Each row is a point on a tangle of strands that fork and nearly touch. The rows are in no order.
Points whose rows are less than 56.5 apart are linked; no others are. Some points are linked to none.
J_649: [ -2   4  34  19  11   3   4 -16  31  18  11 -10   6  25 -21 -16  -8 -21
 -35 -20  15  44   0  10  61 -41  18  -5]
J_61: [  6  24   9   2  16  30  -3  15 -16   2  -2  -2  25  20  -3   7 -14  -4
  17   3  20  -9  14  12   3 -14 -20  19]
J_281: [-13 -51 -18  -5 -20 -39  17   3 -33 -21  27   4   4  11 -21 -13   0 -20
  -1 -11  -9 -35 -13   5 -14 -12  -6  13]
J_528: [ 22  12   8  -2  26   3 -17 -22   1 -12  -2  16  20   0  -2  15  31   0
  25   7 -14  -3   7   3   0  -9  12 -12]
J_896: [-14   1  25  10   5  -3   4  -7  25  21  14  -8   9  14 -10 -13  -3 -30
 -23 -14  15  38   5   1  67 -35  21  -4]
J_305: [  0  19  15  20  27   4   4  -2  22  22   0 -33  13  36  -5 -25  -1  10
 -38 -23  25  36 -18  -1  11 -25  -5  18]
J_902: [ 15   6  -3  10 -36 -13  20 -11 -30 -12 -27  42  -6 -29 -30  22   8 -30
  34  15 -29 -19   7  -3 -15  11 -13  -8]
J_586: [ 12 -11 -14  14  24  -2 -26  16 -15   5 -32  18 -15   6   3  -1  46  22
  -5  -2   5 -14   1  -7 -40  23 -17 -10]
J_977: [-25 -33 -14 -19 -33 -12  -7  13  -3  -7  31 -27 -20   4  -4 -10 -21   7
 -14   6  -5 -36 -11   4 -12  -5  16  16]
J_48: [ -5 -23 -21   4 -14 -42   7   5 -18  -5   6   8 -11  -5   5  -3  11 -22
  13  14   3  12 -13  -7 -10  25   5   1]
J_758: [-43   1   7 -20 -21  31  -2  23   1  26   4 -27  -1   1  15 -13 -39 -19
  -7  -8  23 -22   9 -16  30  -6  -2   7]
J_106: [ 14   0   5  -7  12  15   6   4 -27 -21  12   8  25  12 -19   6 -12 -22
  24  -7  -1 -28  28  21  13 -17 -17   9]
J_369: [ 25   7  16  -6   5 -25  10 -45   1  -8  18  25  25  -6  -7   3  18  -2
  25  16  -3   9   4   2  37 -28  36 -13]
J_302: [ 19  24   0  14  33 -13 -14  -2  14  14  -3  -9   7  13   8  -6  27  19
 -10   3  15  28  -7  -5  -4   5  13   1]
J_304: [-25 -13  -8 -33 -15   7   3   7   4 -11  32 -21  -4  -3  10   2 -30 -19
   5   2  -9  -2  -3   6   5  -5  13  16]
J_391: [-34 -22   6 -18   6   2   7  -6  25  -2  40 -27   7  12  -7 -13 -27 -15
 -20 -23  -7  -6   0  13  26 -37   8  11]
J_674: [ 15   1  -6 -17 -18  31  -2   3 -19 -21 -26  25 -15 -21 -16  26  -2 -12
  22  -5 -38 -33  12   4 -27  10 -17  -7]
J_344: [-20   2   6 -13 -22  18  14   9   4   4  21  -3   7  -8  10   6 -30 -40
  21  14   6  13  15   4  39   0   8   6]
J_921: [-35  -7  14  -9 -10   7   1  16   7  28   9 -14   7   5  10 -10 -14 -43
  -6 -10  21   7  10 -10  53 -15   4   3]
J_795: [ 14   0   3  -2  10 -24  12 -23  35  -5  25 -15   3  -1   0  -6   1  -7
 -20  -7  -9  52 -17   5  32  -4  30  -4]
J_286: [ -8 -16  -8  -4 -11 -40  21 -17  -1 -14  28   3  17  -2   4   3   9 -24
  18  10 -10  30 -20  -5  21   4  27  -6]
J_45: [ -1 -14   6  -3   7  11 -33 -20  15 -10 -10  24  -5 -23  11  15  43  11
  21   7 -27   9  -9 -12 -11  22  14 -35]
J_153: [-13   5  -2   1  23   0  -6  13   8  16   9 -41   8  31   3 -25  -5  26
 -34 -17  22  -1 -17  -7 -13 -12  -6  25]
J_602: [ 28  43  21  15  -2  31   8  -6   7  20   3  37  21 -16   3  24 -22  17
  37  31  30  -4  31  17  29 -12   0   1]
J_399: [ 28  39  28   3 -14   7  10  -5   6  25  12  45  15 -23  -4  16 -16   6
  29  34  29 -13  28   6  34  -8  12   2]
J_682: [ 16  36   6  11  22  -7 -13  11   8  25  -5  -6  12  10  13  -9  14  15
  -8  17  25  26  -8  -8   6   6  14   5]
J_647: [-11 -38 -31   0  35 -24  -3 -12  12 -26   1   0 -33   7   7  -4  34  52
 -32 -27 -15   5  13  -2 -34  18  -7 -17]
J_116: [ -4   8   8 -12 -16   8  14  -3   8  -6  25   4  13 -11   9  13 -21 -30
  29  22   2  24  12   8  43  -4  23   0]
J_551: [ 22  14   9  -2  35   3   0 -41  22 -20   8  -6  20  14  -8   8   6   4
  -4 -12 -17  30  -8  17  11 -30  20  -9]
J_791: [ 14  59  18  23 -10  27  -1  17  -4  23 -54  30   7 -22   4  25   3  16
  12  26  -1 -23   9  -4 -26  23 -18  -1]
J_644: [-27   3   6 -14 -32  24  17  19  -4  12  10  -9  -2 -12  10   2 -40 -42
  16   9  10  -2  17  -4  34  11  -2   8]
J_869: [ -8   8   0  -7  11  10 -11  23  -9  12   7 -28   8  24   5 -17 -11  13
 -16  -6  20 -12  -9  -4 -14  -6  -6  25]
J_942: [-21 -55 -36   5  11 -62  30 -12  -8 -26  29  -2 -15  13  -2 -20  15  20
 -24 -17 -11   3   1   5 -20   5   0  -3]
J_752: [ 15   3  -7  -1  26 -24   0 -19  30  -5  15 -14  -5  -2   5  -2  17  11
 -18  -7 -12  45 -10   0   7  10  23  -6]
J_566: [ 17   9  -9   4  22 -28   1  -7  35   5   7 -16 -12  -5  14  -5  16  24
 -25   2   3  59  -9  -6  15  24  25  -9]
J_996: [-10  23  24   5 -20   8   3  24  -2  34  -1   2  14  -7   9 -10 -18 -32
   4  22  32   4  18 -11  48   7   5   1]
J_196: [-12  11   4 -13 -22  21  -2  30 -21  13  -8 -16  -6  -1   2 -17 -36 -12
  -7   6  17 -31   4 -10  -9  12 -14  16]
J_405: [ 15  11  -9  13  42  -9 -15  -3   8   6 -11  -5   3  17   7  -2  42  28
  -8  -7   6  17  -7  -6 -22   6  -1   1]
J_637: [ 14 -16  13   4  27 -12  23 -38  44 -14  30 -27   7  19 -16 -18 -24  -3
 -51 -38 -16  17 -17  21   5 -30  -2   2]
J_883: [-18 -21 -24 -24 -14 -17  -9  14  -3  -6  18 -22 -27  -7  18 -10 -17   3
  -7   6  -4   5 -15  -4 -21  20  15   9]
J_784: [ 11 -11 -24  -5 -23  -3 -19  22 -21   2 -37   7 -46 -25   7  -3  -7   9
 -10  10  -3 -15  -9  -6 -45  27 -19  -4]
J_743: [-22  36  11  -1   3  40   2  22  -1  16 -16 -27  28  19  27 -15 -30  13
   4   3  36  10 -11  -7  10 -16 -15  20]
J_339: [-22  31  21   7   6  37  -3  14  21  29 -16 -25  18  20  18 -17 -27   0
 -20  -6  34  43 -12  -9  47 -28   9   4]
J_724: [ 13  26   1  15 -34  -2  25   2 -28  -2 -32  39 -15 -34 -42  17  -3 -26
  23  15 -31 -20  27   4 -13  10 -19   0]
J_543: [ 18  39   9  18 -20  10  25  10 -24   5 -27  38  -3 -29 -38  18 -12 -16
  25  16 -20 -25  42  10   0  11 -20   4]
J_255: [ 14  17   6   0  40  18  -3 -33  21 -22   1 -11  18  21  -5  17   8  11
   5 -18 -15  23 -11  17  -4 -34   7   2]
J_761: [ -9 -50 -31  -5 -47 -27  -9  14 -17 -22  18 -14 -40  -2  -8  -1  -7  28
 -16  13  -6 -40 -15   9 -31  -3   9   5]
J_22: [  0  12   5 -20  -3  -2   4  -8  21  -6  26  -8   7  -7  12   7 -12 -19
  11  13  -9  42  -4   5  33  -5  33   1]
J_631: [ 12  31   7  -9 -21   8  -3   4   4   5  -6  18  -5 -26  19  24 -11 -13
  27  35  -5   6   9  -4   2  25  15  -5]
J_397: [-19 -31 -12   4 -44 -24  20  15 -34   0   6   4 -10  -2 -25  -6 -17 -41
   2  -2   8 -26 -12  -7  -8   5 -17  20]
J_423: [  1 -37 -29 -17 -38 -10 -12   4 -18 -20 -11   7 -43 -27   5  13  -4  -2
   7   4 -21 -14 -18  -5 -40  15  -8  -5]
J_651: [-12 -32 -11  -2 -63  -7  -5  26 -22  -4  12 -21 -29   1 -27 -10 -22   8
 -21  14   6 -63  -9   4 -12  -8   1  16]
J_311: [ 34  -7  13  17  29 -16  24 -44  44 -15  20 -19   5  16 -11 -11 -11  -5
 -49 -32 -13  36 -20  19   9 -17   5  -4]
J_139: [-27   3   6   5  15   9  -2   8  15  23   8 -48  12  35  -1 -31 -12  30
 -41 -26  30  -6 -18  -8  -2 -30 -10  28]
J_893: [ -2 -31 -23   6  40 -34  11 -29  21 -27   2  -1 -23   4   6  -6  38  38
 -32 -28 -19  25  14  -3 -18  23  -3 -26]
J_156: [  4 -11 -13 -21  25  14 -19  -6   3 -23   5 -10   3  15   2  11  21  28
   0 -25 -26 -19 -12   3 -38 -13   0   5]
J_404: [ -2 -15   6  11 -28   8 -27  -6   3   1 -35  39 -32 -47   4  19  29  -4
  18  20 -25   1  -8 -11 -26  37  -8 -34]
J_662: [-25 -21   0  -6 -57  11   0  27 -22   9   5 -20 -22   0 -26 -13 -33  -6
 -16   4  11 -65   3  -4   1  -5  -9  19]
J_781: [-21 -15 -17 -35 -15  -3  -6   9   9  -8  28 -30 -18  -6  17  -2 -27  -2
  -5   3  -9   6 -14  -1 -11   8  22  12]
J_389: [-12 -29 -13  -3  13 -28   5  -8  25  -8  44 -34  -7  17 -13 -21  -5  34
 -41 -21 -11 -19  -7  10 -18 -12   7  13]
J_689: [  4  27   2  17  -5  58  24  27 -18  12 -10  -1  17  -7  -8   9 -48   3
  27  -1  11 -18  38  21  13   5 -40  14]
J_4: [ 13 -10 -12   7  32 -24  16 -17  37  -4  22 -31  -8  12  -1 -16   0  22
 -49 -28   0  30  -8   6  -7   6  -1   5]
J_341: [ 15  30   6  -7  -7  -5 -15   3  11  13  -5  16  -4 -19  21  17   7  -2
  18  33   4  15   0 -10   1  19  23  -8]
J_146: [-38  -1  11 -16  -6  21  -4  20   7  31   2 -27   5  10  18 -16 -25 -23
 -16 -13  25  -1   8 -16  43 -17   3   3]
J_322: [ -8 -42 -23   7  30 -46  16 -42   4 -31  -1  11  -9  -2   9  -6  49  25
 -14 -19 -29  22  10  -6  -9  19   5 -36]
J_313: [  8 -27  -3 -11  13  29 -28  -2 -11 -21 -20  19   2   1  -7  11  42  11
  10 -21 -33 -32  -9  -4 -36   4 -14 -20]
J_521: [ -1  25  13  21  -9  44  22  27 -19  21 -10   2  19  -9 -17   1 -44 -12
  19   1  19 -21  47  17  26   7 -40   9]
J_789: [-12 -20  10  12   5 -41  12   1  -9  11  28  -2  19  17 -12 -24  20 -35
  -6  -7  15  10   5  -3  30 -11   4   5]
J_766: [-42   7  15   1   7  29  -2   2  29  31  -6 -45   8  31   7 -18 -29  17
 -38 -38  31   4 -16  -9  30 -51  -7  12]
J_468: [  8  43  11  -5 -20  30   8  15   4  11 -10   9   0 -25  19  23 -33 -12
  25  35   1   4  20   0   7  24   5  -2]
J_214: [-21 -22   8 -11  16 -16  13 -17  27  -4  40 -27   9  14 -13 -19 -17 -19
 -31 -28 -11   6  -7  14  22 -34   7   8]
J_2: [  0 -45  -5 -12  -4  24 -29  -8 -17 -27 -19  24 -14 -13  -7   4  39   7
   8 -20 -40 -28 -11  -4 -35  11 -12 -32]
J_822: [ 23  53  22  20  -2  23   1  10  -7  20 -36  34  12 -16  -8  26   2   8
  20  23   4 -29  20   4 -13  15 -18   4]
J_819: [  1 -31 -21   4  26 -44  26 -18  32 -11  32 -24 -15  12  -3 -22  -1  28
 -52 -30  -6  17   3   8 -10   8  -3   2]
J_703: [-30  28  15   0  -3  50   5  25   0  23 -17 -25  25  11  26 -16 -39   3
   1  -4  42   2   2 -12  26 -18 -18   9]
J_776: [-13 -31 -34  -9  24 -21 -12  -3   9 -18   6 -12 -37   2  13  -3  18  50
 -25 -16  -9   6   1  -1 -37  17   1 -10]
J_882: [ 12 -13  -7  -3  14 -35   2 -25  -7 -18  11  11  10  -5   2  -1  32  -8
  14   4 -20   9  -2   0   1   4  20 -15]
J_705: [ -5  22  14  13  14  41   1  17 -13  12  -5  -8  32  28   0   2 -20   3
  18  -5  33  -1  14  16  17 -29 -34  23]
J_158: [  8 -11 -12  -9  35  -9 -14 -16   7 -17   7  -9   1   6   4   2  28  14
  -3 -20 -23   3  -5   2 -25  -2   7  -6]
J_336: [ 11 -17 -14  11  10 -61  17 -31   9  -8  13  17   1  -7   3  -4  43  19
   5   8  -5  34  -3  -9  18  15  31 -22]
J_926: [ -5 -10   7   4  -9 -22   3  18 -27   9   9   1   5   8 -16 -17   2 -41
   2   2  18 -18   8  -2   9   5 -14  13]
J_130: [ 16  -1  -5  17   1  10 -28  20 -14  11 -52  27 -22 -12   0   5  33  13
  -3   6  -3 -21  -6  -5 -43  32 -26 -13]
J_203: [ 20  50  17  14   8  24 -10   2   9  18 -23  22  23   1  16  26  14  23
  27  26  17  -3   3   1  -4  -7  -5   7]
J_403: [-30  16  16  -3  10  29  -3   8  25  29  -4 -38  10  22  13 -19 -27   1
 -31 -23  28  28 -13  -9  36 -31   5   9]
J_524: [ -6 -10   4   3 -31 -12  17  20 -36   5   0   7  -5  -1 -32 -11 -13 -44
   4  -2   6 -33  10  -2   2   5 -25  20]
J_351: [  5  25  13  -2   5  20  -5  21 -10  11  -2  -4  16   7   2  -2 -16 -17
  11  13  18  -7  14   4   7   3 -11  13]
J_553: [ 16 -15  -6 -14   9  -7  -5   4 -30 -22   7   6   9  11 -13  -1  11 -14
   9 -10 -14 -35   5  10 -18 -10  -8   8]
J_585: [ -2 -33 -20  10  21 -58  22 -38   0 -25   7  11  -2  -1   7  -5  45  17
  -4  -6 -20  29   2  -6   2  18  16 -29]
J_737: [ -8  16  26   9   9   9  -6   6  11  24  10  -8  18  18  -5 -15  -5 -19
 -12   2  29  27   8   0  51 -26  13   3]
J_186: [-11 -20   2   7  -6 -34   9   9 -22   6  21   3  12  12 -13 -18  12 -41
   3  -2  13  -5   3  -4  16  -1  -2   9]
J_513: [-20 -56 -39   9 -10 -54  26 -18 -28 -31  11  13   1   5   4   6  11  -2
  12  -4 -14  12 -30  -7 -22   9   3 -15]
J_368: [ 11  21  -1  -5   5  -7 -24   6  15  14 -11   8 -11 -18  30  11  17  16
   9  25   0  23  -7 -13  -8  31  22 -13]
J_142: [  6  27  -6 -16 -22  49  -3  21  -9  -4 -33   4 -19 -21   7  27 -30   6
  14   8 -23 -23   8  -6 -37  18 -19   3]
J_562: [ -9  22  30  18  11  30  -7   6   7  26   3  -2  23  24  -5  -7 -15  -8
   1   0  40  27  17  11  54 -37   0   1]
J_557: [ 13  -6 -13  -3  38 -17  -5 -22  20 -15  10 -15  -2   5   5  -2  23  17
 -17 -20 -17  24  -7   1 -15   3  10  -7]
J_451: [ 11  27   2  20  -6  15 -24  21  -8  20 -64  21 -13 -21  13   8  16  17
  -4  17  -1 -18  -9 -12 -45  34 -21 -10]
J_357: [  6 -25  -8  -3 -20  -9  -3 -22 -24 -26 -21  30  -6 -22  -5  19  28 -21
  31   6 -38 -15  -9  -8 -19  15  -3 -26]
J_164: [ -2 -31  -8 -10   4 -25   3   4 -23 -16  28  -5   5  17 -15 -17   6 -13
  -7 -12  -6 -32   2   7 -13 -13  -3  15]
J_43: [ 13 -15   0 -19  13  31 -17 -10 -17 -30 -16  20  13   0  -6  19  28   0
  21 -16 -38 -34   1   4 -22  -4  -9 -16]
J_40: [ -3  24   1  -6  -9  51  11  28 -18   4  -9 -10  10   3  -2   6 -40   4
  14   0  10 -27  20   8  -6   3 -30  22]
J_148: [  6  -1   8   0  -6  18  16   8 -27 -12  11  10  20   0 -24   3 -23 -33
  27  -5   2 -27  37  19  26  -6 -24   9]
J_248: [ 20   2  15  -5  15   2 -14 -35  -5 -13  -7  29  22 -10  -4  15  39   0
  31  10 -23 -17   7  -4   3  -5  16 -24]
J_333: [ 26  54  22  22   3  26   2   8  -3  19 -25  29  24  -4  -1  27   2  16
  30  25  20 -21  21   8   1   0 -18   7]
J_65: [ -5  25  27  27  18  14   4  -4  26  31 -12 -30  13  37  -4 -23  -5   8
 -42 -24  33  48 -21  -6  32 -31  -1  13]
J_823: [ -3  28  25  23  15  37  -2   7   0  19  -5  -1  29  25  -1  -1 -19   2
  16   3  40  24  16  18  39 -36 -14  11]
J_666: [ 28  36  18   4  22   3  -9 -20  17   5   6  18  19   5  -4  11  15  16
  16  17  15  19   2   6  21 -23  26  -2]
J_487: [ 21  13   5  17  37  -3  11 -29  34  -4   6 -29   8  29  -8  -4   1  19
 -36 -32   1  35 -24  11 -10 -22  -5  16]
J_144: [-17 -44 -23 -13 -27 -28  -7   9  -7 -18  33 -18 -26   6  -7  -8  -9  21
 -17   4 -11 -35 -13   8 -24  -6  15  10]
J_892: [ 10  -4  29  23  21 -11  13 -27  31   7  18 -13   9  25 -25 -20  -6 -23
 -45 -30   5  37  -6  13  42 -36  10  -5]
J_345: [  0   3 -17  -5   1 -27 -15  11   7   8  -9   1 -27 -17  33   1  15  13
   1  22   2  37  -8 -11  -8  41  23 -18]
J_505: [ -6 -43 -12  -6   2   2 -27 -11  -9 -24 -15  21 -22 -17   7   5  39   5
  11  -9 -32  -8  -9  -6 -29  22  -4 -32]
J_982: [-17  -9  -2  -9 -39   9  -2  29 -24  13  -5 -17 -22  -3 -13 -22 -35 -10
 -17   5  18 -45   0 -11  -8   8 -13  20]
J_237: [-13 -23 -30 -11  16  -7 -24   7   8  -9  -8 -13 -41  -2  23   1  14  51
 -18 -10  -6  11  -7  -9 -40  26   0 -13]
J_285: [ 15  19  11   4  24  21 -25 -13  12   2 -15  18  15   1   5  23  41  17
  24   7  -7   2  -3  -7 -13   0   6 -10]
J_628: [  2 -16  -9  -2  10 -40   9 -13   0 -12  23  -3   7   3   2  -9  16 -15
   2   0  -9  23  -7   0   7   4  19  -3]
J_884: [  0  21  18   4 -17   0   6  19 -12  18   2   6  10  -5  -4  -4 -14 -36
  13  24  20  -6  18  -3  25  12  -4  10]
J_138: [  4  -1  -5 -11  32  28 -19 -10   8 -16 -13  -3  15  17   3  18  38  28
  10 -26 -23  -8 -16  -1 -34 -15 -10   3]
J_954: [ 16   0  -3 -17  -2  35  -9   4 -18 -25 -19  23   2  -5  -9  26  10  -3
  28 -10 -33 -40  12   6 -25   2 -19  -7]
J_143: [ 29   3  -5  20  38 -18  15 -27  40  -2   8 -25  -1  17   0  -7  12  25
 -45 -27   3  43 -12   5  -6   3   0   1]
J_90: [ 19  38  11  15   6  43   3   6   2   9  -4  16  24  -1   9  23 -25   8
  36  23  23   6  26  20  25 -11  -9   5]
J_105: [  9  -1 -15 -14 -14   5 -16  22 -20  -1 -17  -3 -26  -8   7   0 -10   3
  -2   7  -2 -22  -7  -7 -37  22 -10   6]
J_165: [ -4 -11 -27  -2  10  -4 -27  19  -7   1 -27  -5 -37  -6  28  -4  11  37
 -12   3   6   6  -9 -13 -43  34  -7 -12]
J_629: [  7   9   2 -10  38  30 -12 -30  19 -24  -7  -5  18  15   1  22  24  20
  13 -21 -27  13 -13   8 -15 -28   1  -1]
J_212: [ 21  16  15   6  -8 -15 -17 -10  12  24 -14  50  -7 -33   5  15  35  15
  21  29   8 -16   0 -13  -7  23  19 -17]
J_35: [ -9  17   2  -7  -3  21  -7  31 -16  16  -9 -23   8  15  10 -20 -23   6
  -9   3  28 -25  -7 -11 -14   5 -15  22]
J_708: [  7  16   9  13  30   6   7 -14  27   7   9 -33  10  35  -9 -12  -6  14
 -34 -27  13  31 -20   8   0 -29  -7  22]
J_901: [-18 -66 -39  -2 -20 -47  18 -11 -29 -35  15   9 -11   2  -2   2   6   8
   4  -6 -20 -14 -27   1 -34  -3   0  -7]
J_474: [ 10 -15   4  -9  -2  -3 -12 -28 -16 -24 -13  27   9 -16  -1  14  37 -12
  31   5 -35 -17   1  -4  -7   8   8 -27]
J_979: [  8  14  -7 -11 -14  12  -6  26 -21   2 -13  -3 -13  -5  -1   0 -21 -11
   2   9   2 -24   3  -1 -25  16 -13  16]
J_975: [-16 -39  -3   0  14   7 -32 -21   7 -23  -9  17 -15 -20  11   2  49  20
   8  -7 -32  14  -9 -11 -18  28   4 -43]
J_173: [ 25  36  17  -7  -6  -7  -8  -2  17  22   8  28   6 -19  15  11   3  11
  18  37  18  12   2  -8  23   3  33  -1]
J_646: [ -7 -19  14   7 -15  18 -38 -14  11  -5 -18  40 -15 -40   7  15  40   7
  23  17 -26   1 -10 -12 -17  36   3 -42]
J_489: [-16 -44 -34  13 -17 -54  21  -5 -26 -19   6  17  -5   0   2   5  11 -14
  15   7   2  18 -26 -10 -15  20   2 -11]
J_107: [  2 -31 -24  -7 -62  -8  -7  21 -23 -12   2 -16 -41 -12 -17  -2 -22  16
 -16  15  -1 -48 -14   4 -29  -1  -1  10]
J_848: [ 29  33  22  -8 -11  -7   0 -13  15  23   9  50   6 -29   5  17   6  13
  27  32  20 -10   9  -7  20  -5  27  -1]
J_236: [-40  -2  14   1   8  18  -7   9  19  31   7 -46   9  33   0 -23 -18  21
 -38 -31  29 -19  -9 -10  18 -43  -6  18]
J_159: [ 12 -17 -14   2 -29 -18   7  -7 -31 -19 -19  30 -11 -21 -15  14  12 -30
  24   6 -25 -20  -6  -2 -22  13 -12  -6]
J_491: [ 12  -7 -16 -21 -41  23  -5  11 -19 -19 -21  13 -35 -25 -16  21 -16  -4
  10  -1 -33 -34   1   2 -38   8 -15   1]
J_592: [-39  -1   5 -12 -27  42  13  22  -1  25   1 -18  -3 -12  15  -1 -50 -30
   7  -7  22 -19  29  -8  42   0 -12   2]
J_280: [  1 -22 -11  12 -28   0 -22   2  -6   0 -43  32 -44 -47   4  13  20  -5
   8  15 -21   0 -11 -10 -34  34 -19 -27]
J_593: [ 20   3   1 -11  12   7  -5   4 -25 -19   0   9  17  10 -14   9   5 -17
  18  -5 -10 -30  16  11  -9  -7 -13   8]
J_620: [  0 -13 -26  -2  -5  -3 -27  24 -18   1 -42   3 -46 -18  23  -8   1  32
 -15  10  13  -7 -11 -13 -50  33 -17 -11]
J_856: [  4  36   1 -14 -16  40   4  20  -5   0 -20  -1 -10 -21  18  21 -39  -4
  20  20 -11  -6  11  -2 -18  23  -9   5]
J_688: [  4  40  22  22 -21  19  27  21 -16  22 -12  17   9 -21 -22   3 -34 -21
  17  18  10 -17  47  10  25  15 -25   6]
J_519: [  0  -2 -11 -30   0  19 -14   5  -3 -21  12  -8  -5  -3  10  18 -13  -1
  15  -2 -18 -15  -1   6 -22  -1   5  10]
J_966: [-25 -64 -38   2 -12 -58  22  -7 -16 -28  30   0 -15  11  -7 -17   6  20
 -15 -10  -9 -13 -14   6 -25  -5   2   0]
J_660: [ -8  -4   5  -7 -18  25  12  24 -25  -1   9   0   5   2 -25  -1 -32 -25
  11  -9   6 -39  32  12  15  -4 -29  20]
J_719: [ 16  -7  -2   2   5 -40   0 -35   4  -5  10  25   7 -13   5   3  43   7
  22  16 -11  13  -5 -11  13   6  33 -24]
J_853: [-12 -29 -27 -10 -21 -30  -2  13 -17  -5   7  -5 -28  -7   9 -10  -7 -10
  -2  11   5   3 -15  -4 -21  22   2   6]
J_155: [-41 -27  -6 -27 -16  -2   6   2  13  -5  42 -27  -1   4   1  -5 -28 -16
  -6 -10  -9 -16  -6   8  16 -20  14  17]
J_879: [ 37   9  13  12  33 -10  14 -54  36 -19   7 -10  11  15 -11   2   4   5
 -29 -21 -19  37 -16  16  10 -21  17 -13]
J_772: [ 16  18  12  -6   1  -6   4 -14  33   1  23  -3   7  -5   2   0  -6  -5
  -4  12  -2  53 -10   3  47 -14  42  -2]
J_361: [  3   6 -16  -3   9 -30  -3   8  16   8   2  -8 -19 -10  26  -8  12  18
 -13  15   4  49  -8 -12   9  35  27 -10]
J_899: [  6  41  10  12  17   8  -9  19   0  23 -16 -15  21  19  20 -14   2  13
  -2  14  31  19 -13 -10   0  -1  -4  13]
J_810: [-11 -17  -8   1 -27 -31  27 -15 -18 -19  21  15  26  -2  -3  14  -2 -37
  35  15 -11  10 -19  -7  12   5  16  -3]
J_366: [ 10 -12 -15  13  38  -8 -20   1  -1  -2 -18   8  -8  13   5  -2  51  28
  -7 -10  -1   2   1  -6 -35  17  -8 -10]
J_358: [ 15  36   8   0  16  24 -15   2   8   7 -18  10  15   3  16  23  14  13
  23  16   5   5  -2   0 -10   2  -1   2]
J_650: [ -4 -21   6  -8  22 -21  21 -35  27 -15  38 -25  12  12 -14 -19 -18  -9
 -33 -30 -23   9 -11  20  11 -32   7   1]
J_266: [-16 -36 -14   2 -34 -29  23   4 -35 -13  16   9   5   3 -20  -1  -9 -39
  13  -4  -3 -23 -17  -2  -8  -1 -10  11]
J_102: [ -8  49  11   6   9  23   2  18   2  17 -27 -20  27  18  33 -12  -9  22
   6  10  32  24 -22 -10  -2 -13 -10  22]
J_840: [-29  28  20  10   0  49  -2  23   9  34 -24 -17  25  14  26 -16 -34  -2
  -4  -5  47  23   6 -11  50 -30  -7  -4]
J_676: [ 11  42  15  22  -9  21 -17  16   1  26 -56  28  -2 -24  13  20  14  17
   6  25  -1 -20  -4 -11 -35  31 -13  -9]
J_385: [ 12  11 -14 -20 -41  41  -3  18 -15 -10 -33   8 -39 -29 -12  24 -28   8
   3   0 -33 -33   5  -2 -43  10 -21   2]
J_924: [  9  -7  17  16  18 -40  12 -20  -1   0  29   0  24  17 -19 -23  22 -23
 -10  -5   7  17   4   3  33 -26  17  -2]
J_430: [-11 -41 -29   2  19 -54  24 -14  11 -21  31 -15 -18  10   0 -21   8  23
 -35 -21 -13  12   3   8 -15   7   3  -1]
J_193: [-23  10  27   4 -19   5   0  22   2  42  -4   0  13  -1   9 -13  -9 -38
  -1   6  35   7  18 -18  62  -7   4  -3]
J_663: [ 11   9   1 -10 -17   7  13  -6 -15 -19   2  20   6 -19  -4  23 -10 -30
  40  17 -19 -10  19   7   7   9   1  -2]
J_809: [ 17  38  18  16 -16   7  16  13 -21  14 -15  28   6 -19 -28  11 -17 -20
  22  21  -1 -24  38  11   8  14 -18   7]
J_798: [ 20   0  23  19  21 -27  13 -30  18   0  26  -6  18  19 -25 -22  10 -16
 -27 -13   6  34  -3  11  38 -31  19  -3]

A fork is a point with three links, a tip a point with one. Leave the first point through the second and follow the links. Name the first fork or tip that comes.
J_237, J_776 => J_810
J_543, J_809 => J_40
J_893, J_647 => J_196
J_883, J_853 => J_65

Follow the links from the first point to the second, and from the first to the third. Name the last point that the two ways share.
J_255, J_772, J_602 => J_752
J_90, J_566, J_43 => J_341
J_557, J_848, J_674 => J_341
J_772, J_156, J_341 => J_752
J_784, J_144, J_403 => J_196
J_107, J_105, J_236 => J_196
